Points on a hilly landscape, in no order, each with its height.
From any point a climber takes the steepest step (rise divided by distance) to one of its 2 nearest points. It stops when none of these is higher. Distance is the straight distance between rows; heights are no part of it.
Lavu: [ -8  17  26  -7  18 -18 -50  -4   1 -10  15  12  32 -34  -5  20 -49 -21
  55 -19]  h=299
Mivav: [ 45  -3 -30   2 -63  10   7  37 -80   2   5 -13  30 -25  37  23  46 -23
   5  13]  h=215
Buge: [-48  15  12 -25   1 -22 -36   6   4  -5   7   4  46 -47   6  -5 -59  31
  45  16]  h=279
ribe: [ 25  34 -29 -42  -8  11   6  38  45 -14  24 -40  47 -54 -35   2  27  25
   6  49]  h=158
Gil: [ 17  69   3  -1 -26 -40 -30  18  28   3  11 -13 -29 -41  -5   1 -31  56
  22   8]  h=522
zer: [-26  48 -13   0   2  17  -4  50  11   3 -14  30   9 -52  -8 -21 -23  50
  51  43]  h=356
koz: [  6 -13  -5  29  26 -10  36   7   1  31 -40  25  -5 -33  47 -11 -31   4
   5   1]  h=177
pogil: [-22  41  -9 -18 -62  16 -56  42  20 -35  24  28  26  42  48  11 -58 -99
  11 -19]  h=149
gam: [-17  46   1   9 -52 -26 -83  12  29 -24  -4   2 -21 -36 -20  -4 -62  49
  20  -1]  h=495
nilir: [  3 -72  28 -11  15  15  50   4   9 -10  27  32 -15  40  -2   5  68  -3
 -58 -44]  h=556
zakiz: [ 39 -48   6  -6  34   9  58  -1 -16  33  22 -26 -53  57   4 -12  40 -43
   2  34]  h=317
Pivut: [-45   6 -28  11  -7   0 -34 -22  10  50 -18 -24 -32  30  22 -45 -19  80
  24  14]  h=196
pup: [-24 -31  -8   6  13 -19  33  40  29  32  17 -21 -21 -43  49 -15 -11  55
  51  55]  h=283
Zesi: [-32   1  16   1  25 -16   4 -24  12 -64 -21 -12  -3 -21  -8 -30  16   1
 -62 -15]  h=527
lufu: [-69  28 -28 -39 -67  14 -19  30 -33 -32 -29 -36  33 -35 -24 -23  -4  29
  30  52]  h=331
Zutep: [  8  17  38  15  21  13 -53   5  -8 -67  24  85  13  21 -28   1 -20 -35
 -11 -57]  h=56
nalo: [ 44  36  16  25   6 -39 -23  17  -1  29  13  19 -35 -31  29  23 -49  43
  52  -9]  h=554
mol: [-51  30 -10 -32  -2 -17  -5 -49 -22 -23 -29 -65  25 -15   7 -24  27  33
 -36   6]  h=516
zuv: [ -4  31  -5 -20  -9 -20  33 -28 -15  16 -49 -17   5  -9 -62 -10  -5  48
  -2  13]  h=82
bofa: [ -5  24 -31  15 -40   2 -39  26 -24 -23  -3 -14   3 -28  39 -35  35  15
 -29  16]  h=174
sodur: [ 19  39  17 -11  16   4 -16 -24  25  49   7  38  31  30 -15  30 -46  19
  19 -23]  h=250
dutif: [ 12 -34 -46 -19  12  38  49 -22  16 -10 -26 -84 -17  -2 -41 -15  46  71
  21  71]  h=65
Likor: [-15 -68  -7   9 -46  -1  14   0 -24  -2   4   3  43 -10  28   4  29 -45
 -57 -31]  h=398
menis: [-51  24 -11 -26  21  -4 -25 -11  54 -11  -2 -38  47 -41   4 -28 -11  12
 -24  13]  h=597
mez: [ 22 -29 -15 -32 -11  23  40  15 -38   6  -1 -11  76 -34 -35  18  27 -38
  36  33]  h=169
siv: [-16  31  -5  -7 -32  39  -8  40 -24  11  31  11  35 -12  16  58  21 -92
   7 -17]  h=184
piro: [-97 -41  12  17  23   0  -8   9  35  10 -10 -36 -53 -16  30 -30 -50  63
  70  57]  h=321
pilu: [ 26  63 -17 -33 -56   7  16  55   9 -44  -6  31  19   8   9   0  -1 -59
 -27  16]  h=341
nifi: [-17   8   4  -8  19 -24   1 -29  12  42 -11 -30 -56  39   5 -37 -40  54
  35  36]  h=185
Tebod: [ -13   25    2  -25  -66    9   -9   34  -12  -27   16   14   29   16
   44   41  -13 -104  -21  -21]  h=165
Gurar: [  4 -60 -14  22 -11  -6   0   1  -7  22  13 -14  10  -7   9 -14  33 -30
  -2  -4]  h=367
lek: [ 18  10 -14   9 -38   5  -5  34 -72 -13  16  13   7  -9  52 -14  58 -14
 -24  -7]  h=192
zoti: [  2 -46  54  10  44 -18  38 -41 -35  -2  20  13 -76  74  15  40 -26 -60
  -8 -40]  h=426
pib: [ -3 -49  -8  13 -65 -27  -9   0 -54 -33 -10 -11   7 -14  12 -12  28  -8
 -59 -28]  h=427
sib: [  5  12  40  -1  22 -13 -34  14 -33 -91 -11  64  -7 -17  53  11  -5 -24
 -41 -51]  h=227
mukav: [-11 -25  23  17  40 -18 -60 -52 -21 -52 -13  30  -3  46  19 -11 -34  15
 -14 -43]  h=257
darap: [ 12  15 -11   4 -71 -32 -32  12  12  15  11  -5  10 -28  -9   0 -27   3
 -22  -8]  h=477
zafol: [-29 -10   2 -21 -19   1 -41  -7  22   8  42 -34  61 -10  -6 -17  30 -40
 -18 -14]  h=193
favin: [ 24   3  20  -9  57   4  19 -31   2  67  14  12 -45  76  28   2 -38 -33
  18   8]  h=336
rasol: [  0 -61  -1  -9  14  27  48 -15  11   2  10  15  20  40 -43 -19  60   1
 -56 -14]  h=523
Zoloz: [-36 -28 -23  29   2  13  17  39  -9 -21 -50 -28 -12 -75 -16 -35  16  23
  49  46]  h=370
Gidod: [ 41 -11 -15  -2  18 -27  55  -6  -7  12 -14 -38 -25   0  46  -2  34  10
 -28  19]  h=159
sal: [ 10  31  14 -15 -78   2  -1  15  22  23  32   4  18   4 -47  75 -19 -67
 -24 -19]  h=312
gebo: [  5   0   7 -23 -27  -7  13  18 -16  60  76 -39   9 -13 -29  65  42   1
  81  13]  h=278
Tiket: [-33   8  -3 -38 -25   8  -7  23  17 -13 -14  12  75 -33 -26  -8 -42 -47
  -1  18]  h=218
Nuv: [-35  -8  -8  28  32  28  19 -24   8  -1 -72  43   1   3 -24 -38 -48  33
  -8   2]  h=70
vig: [  0  16   0  -8  16 -10  22 -24 -32 -13 -10   0 -15  26 -18 -40  59  46
 -41  -2]  h=489
demiz: [-47  22  -8  22 -17  40  32  -9 -15 -35 -98 -50 -18 -37  10  -6  48  38
   4  42]  h=432
Tozu: [ 16 -10   8  14  15  -3 -58 -20 -21  -2 -28  56  48  22  28  55 -66  -9
  31 -21]  h=258
Tebid: [-63  20  -8 -10  -1   4  15 -35  12 -30 -64 -65   0 -40  10  -5  19  37
 -26  27]  h=478
ded: [ -1 -15  17  29  39  15 -22 -42 -18  47   9  28  -4  55  71  76 -33 -26
  13 -49]  h=377
Pon: [ 14 -46 -14  11  23   9  47 -16  36  28   0   0 -10  33 -59 -44  25   0
  -9  23]  h=485
kapat: [ 33 -53 -18  -6  19   7  59 -10 -11 -19  -9 -29   0   9  35   2  68   5
 -54   2]  h=150
lidi: [-29  12   0  26  27  -2 -50 -18 -34 -55 -22  20 -16  -3  38 -43  -4  29
 -10 -19]  h=246
Rapog: [-34  41   0  14 -35  -7 -56 -10  38 -37 -48 -10 -18 -32 -35  -3 -51  42
 -17  -4]  h=473
zet: [-21 -62  25  29  33  -9 -32 -23   5 -38  21  13   6  19 -30 -45  -3 -40
   4 -44]  h=261
dube: [-10  -2  26   8 -19  42 -33  35  15 -42  45  81   1  30 -17  11  10 -58
 -33 -58]  h=61
gasa: [ 37 -62 -12 -23  25  32  67  26  28  52  49 -44   5 -18   2  53  25   0
  72  54]  h=533
depe: [ -8 -68  15  44  12 -18 -27 -28 -16   2   4  17 -19  20 -41 -31 -38 -33
  37 -35]  h=269
Gop: [-60 -52 -34   5 -24  25 -23  14   2  29  -1 -13  50 -31   7 -50  15  15
  15  26]  h=290
gez: [ 13 -28 -11 -10 -61  59  40  53 -44 -15  10  53  34  24  -6  31  68 -53
 -43  -6]  h=86
gofav: [ 21 -31   9 -15  32 -15  24 -14  -2  36  41 -41 -34  28 -30 -10  21 -47
  47  18]  h=305
Motop: [-49  -1  15  13  32 -12 -32 -44  18 -67 -42  -8   3 -14 -36 -22 -28  11
 -28 -25]  h=507
vep: [ 35 -45  -2 -43  31   0  78  -5  34  38  14 -51  21 -17 -36  24  12   8
  46  49]  h=481
kele: [ -4 -62   8  32  37 -25 -59 -31  10 -16 -12   7 -15  19 -15 -22 -74  -9
  56 -17]  h=276
pifeg: [  5 -44  39   5  48 -29  37 -41 -18 -10 -11  16 -40  38 -13  -3 -21 -32
 -15 -38]  h=435
nis: [ 22  -9  -1  10  40  19  56   8   9  41 -22  39  19  -3  43   2  14 -13
 -18  -2]  h=191
kuzu: [ -3 -28 -13   3 -30 -29   9   6 -20  -3  -1 -50 -11 -42 -55 -21  12  39
  57  33]  h=413
panu: [-65 -19 -17  13   2  25 -86 -15   9 -53 -27  26  43  11  22 -39 -38   7
 -34 -14]  h=233
sevi: [-35 -27  15 -17  17 -19  -3  -9  13  66  31 -23  27 -15  63  14 -35  12
  51   5]  h=245
kiza: [  0  14  16   5 -67   2 -48   3 -24  -9  46  28   1  33  19  31   6 -38
 -46 -57]  h=146
gozuk: [ 53 -23  -9  31 -28 -12  30  -2  -6  64   7  18 -49  43 -30 -13   2  10
  15  -8]  h=529
vil: [  8   9  12  -3  75 -19 -14 -22  78  18   4 -12 -21  10  31  -2 -62  15
  19   2]  h=606
Nogo: [-11 -15   4  38 -11  14   6  27 -41  72  29  16 -31 -17  30  62 -10 -37
  84 -20]  h=187
ziro: [ 21 -42  14  41  38 -31  29  -8  14  -5 -33   1 -40 -22  57  -9 -34 -31
 -18 -18]  h=168
simi: [ 42 -35 -25  26  -2 -15  23   7 -11 -31 -26 -64 -98  12 -28 -43  40  37
   2  46]  h=425
Pigim: [ 25  41   1  -7 -22 -44 -23  -5  13  40  44 -44 -12 -27  42  31  13  11
   7 -17]  h=558
Natod: [ 69 -32  17  -3  12 -19  39 -17 -53 -54  20 -11 -43  17 -13  18  81  -2
 -21 -21]  h=468
taru: [ 11 -35 -31 -17  38  23  56  15  19   5 -18 -58 -46  27 -24 -44  26  23
  20  85]  h=55
pabeb: [ -1 -40   8  43  -8 -16 -12  -4  -9 -32   1  29 -51  14  25 -40  18  19
 -48 -33]  h=572
nurik: [-36 -20  -3  -4  24   5  27  -5 -65 -36 -46  11  27 -19  -5 -43  36 -15
 -13   2]  h=129
mep: [ 22  44 -11 -25 -15 -25  13   6  31  39   6 -30  19 -41  34  20   8  28
 -25  18]  h=519
kovuv: [ 34 -40 -13 -29  13  -3  54  -7 -24  -3 -11 -62  53 -46   3  42  31 -26
  20  28]  h=194
Dag: [ 48 -23  15  32  19 -36  19  -2 -37 -47  19 -24 -85  18  -1 -41  51 -13
 -14  -3]  h=450
figi: [ 32  29  24   3  48 -17 -28 -36  -7  24   3  31  -1  56 -16   5 -45  28
  48 -26]  h=259
vam: [-15  -6 -24  34  14  32  -5  18 -49   2 -27  58  17  -6  22 -56   6  17
   9   1]  h=95
rinet: [ 45  -6  31 -40  -5   5  43   8 -50 -61  16  38  -6  19 -26  25  91  17
 -49 -32]  h=494
Riti: [ 50  26   8 -10  41 -39  54   1   7  42 -11 -26 -37  -9  35  11  -1  18
   2  20]  h=166
poge: [-23 -26 -14   3   3 -22 -40 -32  -4  32  -8  -5  24   1  44 -11 -43  14
   9 -12]  h=224
vos: [ -3 -12   0  34 -25  31 -38  49  10 -19  32  58  18 -14 -10 -16   9 -59
 -14 -29]  h=68
teris: [-29  20   2 -15  56  -2 -18  -4  79   7  -7 -18  22 -44   3 -17 -33  35
   6  13]  h=643
nuvov: [ 21  47   7   6 -36 -39 -86   2  31 -18  12  10  10 -11   2  36 -75   6
   4 -36]  h=469
Virik: [ 20  16  28 -17  60 -23  56 -38 -10  -1 -24  16 -11  28 -26 -19  -9   6
 -19 -17]  h=447
Pev: [ -2   9  15   8  76 -22  -8  19  44  -3   5 -31 -78 -10  20 -42 -49   4
  48  48]  h=366
kir: [ 58 -11 -31 -35 -88  58  23  44 -19 -25  29  18  28  29  -1  48  59 -45
 -56   1]  h=69
Zov: [-22  55  19 -40 -28  -1 -66  -4 -21 -64  31  38  32  52   1 -21   0 -18
 -47 -38]  h=117
misa: [  36   11  -35  -24 -106   11   -7   39  -11   -5   27  -11   28   23
   -7   25   28  -37  -45   15]  h=57
gofas: [ 77 -36 -30   8  13  37  56  12  -2 -21  10   4  -4   8  25  19  72  20
 -48  11]  h=141
Zavo: [-17  30   6 -24 -15 -30 -23  31  47 -25 -14   4  39 -71  11  20 -75  13
  13  16]  h=256
gis: [ 14  -6  -2   9 -60 -29 -23   6 -18 -34 -11   4   2 -28  -9  -5 -14 -27
 -35 -18]  h=451
mif: [ 17  62 -15 -11 -47  15 -10  40  -1   3 -11  50  31  -4  46  21 -50 -30
 -10   7]  h=386
vumun: [-49 -26   1  30   9  -4  -2 -41  11 -22 -45 -74 -97  22 -12 -48  18  24
 -17  20]  h=393
peg: [-19 -41  41  24  39  10 -36 -23 -33 -22  38  40  -2  41   4   7  16 -46
  17 -65]  h=254
ket: [ 18  26   3   0  12  -8  11 -22 -34  23  20   8   1  33   8 -14  50   8
 -14 -21]  h=460
bagaz: [ 80  13 -41 -19 -41  22  19  30 -51 -25   1 -34  24 -47   1  31  41  17
  16  41]  h=241
nem: [ 30  14  16  21  60 -19  10 -24   8   1 -41  12 -93  45  32 -21 -59  22
  -8  18]  h=518
bada: [ 26  35  -9  -8   1   1  13  16  36  -7  -2   3  24 -19  44   4  25  -5
 -58  -4]  h=479
beduk: [-13  32  15 -24  -7  20 -58  11   1 -55   9  54  40  44  43  -3 -22 -35
 -43 -30]  h=125
Kodu: [ -3 -16  15  -4  49 -17  40  26  23  16  13   0 -35 -36 -48 -20 -34  27
  84  44]  h=395
vuk: [  9   1  54   1  70  -7   5 -48  10  30  13  -2 -15  19  -6  59 -54 -52
  36 -38]  h=322
nad: [ 50 -58 -15  25   6 -11  43   2 -17 -27  10 -34 -87  43 -25 -37  52  -2
 -24  17]  h=441
togi: [-45  -2   2   3  22 -22  11  15  45  23  -7  -6 -18 -38  33   0 -55  81
  51  42]  h=301
Sunet: [  4 -14  16   0  53  10  -1 -21  23  74  14  16  -4  54  47  16 -48  -8
  49  -1]  h=346
Pufe: [-45  -7 -11 -31 -46 -13  13   5 -42  -7 -28 -37  41 -55 -54 -12  -9  30
  44  40]  h=372
zasef: [-28  35   3 -36  -5 -15 -20 -32 -43   4  -7   7  58   9 -42 -22 -25   5
  15  -9]  h=98
Gipe: [ 51 -38  -4  48 -43  -2  30   8 -38  36   8  36 -38  33 -12  12  24  -5
 -12 -30]  h=560
Zeri: [-43  -7 -17   7  13  13  20 -24  18  37 -52  20  23  15   1 -38 -22  45
 -39   1]  h=78
tir: [ -6 -22  19  16  -2  -7 -12 -35 -31  44  20   3  -4  24  36  42  -8 -33
  -8 -54]  h=396
Vum: [-17  -8  -7  38 -22  17  22 -10   4 -11 -50 -64 -98   5 -22 -23  38  62
   9  41]  h=408
Bodem: [ -5 -40  44 -49  25  -3  43  11 -12 -56  11  48 -14  11  -6  -6  70  14
 -64 -44]  h=526
tiv: [-23   3   3 -26 -17  13  11 -13 -34  10 -18  51  58  33  25 -15   1  -5
 -51 -16]  h=77
Rilu: [ 36  44  -6  14 -20  17  -8  33  -1  28   3  54  10 -17  -8   7 -18   3
   4  -5]  h=431
rudad: [ 94   9 -17   4 -65   7  41  29  -1  -4 -10  11  -5 -22 -30  46  27  -3
 -40   7]  h=275
tila: [-45 -18 -16  15 -19  -9 -50 -26  -7   6 -28 -11   9  -3   1 -27 -45  55
  16   1]  h=210
kodi: [ 68  52 -17 -22 -25  -5  34  11  -4 -37 -25  -4  13 -14 -35  17  32  20
 -51  17]  h=292
naf: [-74 -33   4  27  16  17  17  11  18  -9 -39 -40 -62 -50   5 -23 -19  43
  70  59]  h=338
pepu: [ 40  17  -1 -45 -16  16  44  -9  -1  -4  16 -14  65   5 -65  47  40 -47
 -27  -1]  h=363
rotin: [-38  15  16 -18  -1  35 -55 -16  25  10  53  26  58  30  -3  37  -7 -66
 -22 -46]  h=226
retu: [ -1  20  31   6  22 -22 -19 -38  48   8  34  -6  18  -7  29  52  -5 -45
 -32 -48]  h=436
vudi: [ 30  35  -1   0 -66 -45 -19  -7 -44  38  26 -14  -3 -17  18  36   3  14
   7 -18]  h=521
ris: [ -2  -8   1  12 -69 -16 -79 -21 -24   6  12  32  28  37  16  10 -48  -6
 -15 -40]  h=135
Leto: [  7 -28  10  10  51  -7  64 -19  44  -7 -24   5 -51  40 -38 -41 -10  12
 -39   3]  h=464
zuno: [ 47 -25 -10  -9  22  32  61   3   5  62  35 -50 -11  18   3  83  43 -24
  42  33]  h=585
mifor: [ -2  49  15 -22 -12  13 -40 -13  27  15  29  31  53  23  -7  41 -42 -34
  -6 -31]  h=238
rudum: [-69 -27 -26  10  -1  37 -44  12  20 -18 -12  18  44 -14  -4 -67  10  -7
 -18  -3]  h=255
dif: [ 20  24   7 -36 -45  -9  18   8  11  42  20 -21  47 -19 -55  52   5 -34
   1  -1]  h=335
Gaz: [ 12   6   5  30  55 -14 -25 -33 -25 -30 -42  17 -65  68  35 -35 -43  46
   0   9]  h=506
Tetu: [-42  10  -9 -26 -38 -12 -24  21  51 -22 -38   7  46 -39 -13  -1 -84 -17
 -10  12]  h=239
tet: [  9 -25   2  16  19 -30 -59 -30   9 -20 -48  20  30  10  15  36 -89  31
  30 -16]  h=274
gof: [-26 -22   5  -2   7   9  -5  15  -2  66  54 -30  27 -26  48  40  22 -34
  56  -7]  h=223
rufol: [ 33   7  25  14  49   0 -33 -31 -38  -4   0  57  -5  66   5  -1 -27  14
  15 -47]  h=265
pinid: [-12 -18 -37  11 -27   8  -8   8 -25 -35 -15 -37   6 -20   1 -36  66  30
 -37  21]  h=160
ruzil: [-33  -8   1  34  60   1 -39   0  47 -25 -17 -31 -61 -15  37 -43 -42  30
  39  23]  h=357
Malo: [-37  17 -12 -21  -6 -29 -17 -28  33 -32  -6 -49  29 -28   4 -20  19   2
 -76 -11]  h=555
Bos: [ 30  36  11   9   8   4  12  -6 -28  37  40 -13 -26  34   6  35  54  -9
  19 -28]  h=438
biza: [-41   3   2 -38 -16  22 -21  11  29 -12  27  16  79  11   2  -9   4 -71
 -34 -12]  h=209
vavu: [ 31  33  -3  33  35 -29  -8 -15  14   9 -24  16 -61  -6  32 -12 -56  48
  15 -10]  h=531
Rulot: [  4 -25  -5  -3  49   3  33  11 -12  -7 -30 -33 -87  37   5 -66   4 -11
   1  75]  h=47
ninez: [  9  -5   1   3 -19 -33 -14   3   5 -29  11 -36 -10 -33 -90 -24  30   6
  27   9]  h=437
teguz: [ 16 -22  27 -17  48 -17  19  26  13  18  28 -23 -62  -4 -13 -31 -42 -12
  85  57]  h=378
miz: [-16  22   6  -4  33 -27  21 -19   2   0 -37 -45 -63  -4 -18 -33 -14  42
  30  35]  h=178
Todu: [ 31 -50   0  36 -14  -7  40  10 -22  -7 -11  37 -45  19  18 -21  35  11
 -44 -26]  h=600
nug: [  6  32  21  18  -2  35  11  -5  -2  30  36  59   2  42 -54  58  15 -39
  -9 -59]  h=282
meba: [  7  16  34   7  20 -26 -12 -24 -16   8  13   3  16 -29   0  57 -43 -50
  48 -38]  h=311
ros: [ 36  37  -6 -27  21  13  40  28  34  24  -1  -2  38 -40 -33   8  22  25
  22  36]  h=145
tokot: [ 33  18  -5 -15 -18  42  44  -6 -21  10  35   1  11  22 -48  92  73 -36
 -20 -23]  h=391
kato: [-37   6  11  22 -16 -15 -37 -32  -1 -51 -21  -3 -49  27  -9 -43  24  58
 -61 -30]  h=544
Lafu: [ -1 -33  21  32  38  31  46   3  -4  12  -3  66   0   5  37  33   9 -45
 -23 -38]  h=205
Pok: [-51 -31  -9  30  11  22  -1 -10  34 -10 -45 -24 -22 -13 -59 -50   5  24
  14  18]  h=472
mafu: [-38  29   2  -2  -9  24 -18  18 -17  39  55 -10  30 -26  10  70  28 -55
  36 -11]  h=204
pov: [-17  -2  19  17  66  40  -3 -29  15  54  25  18 -17  58  70  43  -5 -34
   7 -42]  h=364
nekif: [ 34  48  -5 -12   3  18  21  -3   1  58  56 -29  -3  29 -21  78  71  -9
  12  -3]  h=419
Zotir: [-53   7 -20  20  26  31   7   3 -47 -22 -46  20  15  -7   0 -64  30  24
  11  18]  h=111
pezed: [ -9   6  -1  24 -47  17 -15  32 -11  58  18  45   8 -21  10  66 -34 -37
  41 -20]  h=211
Muf: [-29 -20 -24   8  28  24  17   1  45  24  -5 -10  14  -3 -46 -58  34  20
   2  24]  h=453
vuge: [-13  37  17  17  39 -11 -37  -6 -22 -92 -50  44 -11 -14  17 -13 -32  22
 -30 -25]  h=236
vudo: [ 10 -19  -2 -17  17   8  45 -10 -39  -7 -12   5  50 -16 -28 -18  38 -33
   4   7]  h=148
Rem: [-20  19 -26 -22 -26   8   8 -16  -1  39 -28  15  51  16   6 -19  -7  20
 -48  11]  h=91
Dit: [ -1 -45  20  43  11   8  12 -24 -25  56  27  10 -66  64  15  47 -20 -59
  20 -36]  h=415
san: [ 29  29  11 -20 -14 -28  12  27  12  45  61 -17 -13 -25 -21  30  14  47
  64  18]  h=266
Dunu: [-61  38   4   4 -16  29  12  30  45 -18 -29 -54 -16 -81 -14   5  25  75
  35  67]  h=270
setig: [-14  41 -14 -22 -39   5 -56  36  33 -63  -1  23  31  14  17 -33 -47 -51
 -18   0]  h=136
muro: [ 29  25 -18 -49  -8   1  -7  -7  29 -14  34 -58  52 -15 -35   2  59  -1
 -13  17]  h=171
kes: [ 54  62 -16 -42 -48   0  27  33 -19 -51   4  15  24   4  13  19  41 -28
 -61  15]  h=313
pap: [ 32  -3 -23 -39 -11  -8  35  17 -34 -29 -14 -62  34 -73 -20  17  24  26
  35  47]  h=217
Dure: [ 88   5 -22   0 -46  -5  28  31 -19   6   6  -9   3 -42 -34  39  29  14
  17  22]  h=260
vabam: [ 10  16   7  24  -9  12 -42   9 -50  17   1  59  30  -3  37  35 -53 -33
  31 -29]  h=240
Ziged: [-14  10 -21  -7  -4  14  41 -27  10   6 -50 -65 -14  -5 -51  -7  26  73
   0  45]  h=74
Fopi: [  2  13  21 -24 -75 -12 -30  16  -5 -44  20  28   8  28   0  36 -30 -78
 -47 -44]  h=154
nakid: [ 57 -29 -43  22 -26  45  35  39 -12  33  13  22  15  -2  17   9  62   5
 -20  18]  h=126
fatip: [ 36  15 -17  -4  36  31  30  22  27  37  28   3  16   6 -11  -5  51   5
  13  25]  h=133
todug: [-41   9 -27  -2   6  20   2  25  -6  23  -7 -12   1 -21 -20 -38  26  76
  59  56]  h=318
sete: [  8  11 -12 -37  -8  16 -17   2  16  15  57 -52  50   2   7  22  73 -27
 -17  -3]  h=182
Fusi: [-14  49 -26 -31 -83   2  -4   3  15  11 -24  20  41  30 -30 -13 -36  15
 -48  12]  h=107
pokom: [-21  14 -23 -23 -97  -4 -38   8 -24 -14  -3  27  27  41   8 -24 -25 -15
 -43 -12]  h=122
Dos: [-46 -19  18  23  27  -1  -5 -47  26 -37 -51 -24 -35  -8 -73 -42 -20  16
 -10 -20]  h=492
Vevif: [ -1  -6  11  23  78   7 -12  -1  37 -24   3  25  -2 -16  10 -39  -7 -18
   4 -15]  h=337
favig: [ -2  -4  32   6  30  -1  13   8 -33 -41 -10  65  23  -9  45   3  -3 -33
 -39 -40]  h=216
tos: [ 26  20  -7   1  43 -29  59  -1  27   6 -41 -38 -75  -7   8 -14 -16  30
   3  46]  h=172
laruv: [  7   1  18  12  51  -7  11 -20  40  20  34 -20   8  -4  54  19  21 -38
 -28 -32]  h=429
notoz: [  9   7 -58 -36 -98   8 -14  35 -12  -8   4 -42  37  -1  11  -1  31   6
 -37  47]  h=46
Vani: [ -6  32   5  20 -48  27 -17   7  27  38  53  18  -4  19 -35  81  12 -54
 -29 -42]  h=296
vitud: [ 15  29  18   7   7   6   0  11   6 -32  -2  79  -3  23   4  -9  -2  31
 -66 -33]  h=399
gisul: [ -4  29  -9 -23  -9 -16  -3  10 -17  42  35   5  16  -6 -16 -10   3  59
  57  25]  h=285
visud: [  6  -1  10  -4   1   0  19  -1  28  -2  14   1  18  -8  74  43  41 -29
 -83 -28]  h=449
fefi: [-19  14  -9  19   3  -7   0 -34 -37 -22 -36 -14 -61  41 -16 -57  31  60
 -24  -2]  h=517
teve: [-14  15   2 -24   1 -36   0 -53 -20  20 -31   3  27  11 -56 -11 -54  38
  16 -10]  h=89
lero: [ 16  12  18   9  19 -20 -32 -16  22 -33 -30  25  23 -12  66  30 -54 -15
 -52 -32]  h=433
lup: [-27  36   1  39   8  11 -55 -22  47 -23 -45 -13 -61 -10 -38 -21 -31  66
  12  -4]  h=457
bevu: [ 31  28  25  34  26  17   2 -17 -29  25  11  78 -20  52 -18  37 -18 -10
  16 -59]  h=272
Zokol: [-37 -28 -31   3 -10  22 -10  39 -25 -10 -14 -15  39 -64   0 -42  29   3
  44  39]  h=330
Gudu: [-34  51   9 -36  -1  -9 -25 -26 -42 -38  -1  21  39  20 -29 -39  10   4
 -37 -14]  h=108
Gev: [-11  10   1   9 -26 -36 -28 -14  32 -20  -6 -30 -17 -34 -84 -13 -18  29
   0  -4]  h=452
Zutav: [ 10  -3  14  16  -3 -29 -40 -23  47  -5  12  -2  17 -26  19  33 -49 -24
 -24 -42]  h=448
Tadeg: [ 23 -20 -22  12 -36  57  45  22 -44  37  21  36  27  36   6  33  76 -18
 -19  -3]  h=106
tegi: [-24 -24  -3  37  72   4 -26  -3  34 -13  -7  -5 -62  15  47 -60 -13  -4
   3   4]  h=348
gibem: [ 10 -28   2  -3   1  -2   0  14   7  43  79 -55 -21   0 -20  20  49 -16
  75  10]  h=293
kap: [-10 -15 -16  29  22  39 -23  40 -20   4  10  51  27 -19   5 -46  17 -32
  33   0]  h=81
valos: [  0 -31  -5 -36  38 -21  80  17  15  32  -5 -23   6 -29 -41  -4 -12  38
  63  66]  h=430
zem: [ 33 -22  25 -15  32   2  34 -17   7  48  12  -5 -75  88  -8 -24 -27 -41
 -10  30]  h=329
Debal: [ 14 -29  -4  19  -3 -19   8  13  26  36  17 -22 -18 -21  -4 -17   3   5
  21   6]  h=347
mosip: [  3  -2  34   6  85 -11  -5 -37  17  -5  29   1 -10  19  14   3 -19 -51
  41 -26]  h=328
Zorir: [ 16  28   5  10   0  -6 -28 -23  13 -18 -32  56  24  21  28  17 -58  24
 -55 -31]  h=418
vetom: [ 18  53 -24  -3 -29  12 -15  67  19  -2   4  28  11 -42 -15 -22  -1  21
  13  37]  h=392
Nuzor: [-16 -37  17   3  28 -35 -62 -31  18 -18  -9 -11  25 -19 -13  14 -80   7
  56 -20]  h=284
pur: [-13 -36  12 -27  15 -33  32   5  20  75  34 -46 -15  -3  53   6 -28  23
  52  41]  h=262
Birir: [-57  37 -19 -11 -64  34  -9  43  10 -27 -47 -35  -1 -59 -27  -3  -2  44
  17  63]  h=298

Call two points neighbours if one is among the 2 nearest of the other. Go from one point of each pair to the other, from neighbour to neighbour, staying as high as possible. Name the lowest point that can't be avoided.
Pigim / Zutav -> laruv
Todu / Pon -> vumun
nilir / teris -> Muf
Todu / zuno -> nekif

Write out the way that a climber takes from each point below.
favig -> sib, vuge, lidi, mukav, rufol, bevu, nug, Vani, sal, dif, pepu, tokot, nekif, Bos, ket, vig, fefi, kato, pabeb, Todu
gofav -> zakiz, zem, favin, Sunet, pov, ded, tir, Dit, zoti, pifeg, Virik, Leto, Pon
Zavo -> Buge, Lavu, meba, vuk, mosip, Vevif, tegi, ruzil, Pev, teguz, Kodu, valos, vep, gasa, zuno
miz -> nifi, Pivut, tila, poge, sevi, pur, pup, togi, piro, naf, Zoloz
Birir -> lufu, Pufe, kuzu, ninez, Gev, Rapog, gam, Gil, nalo
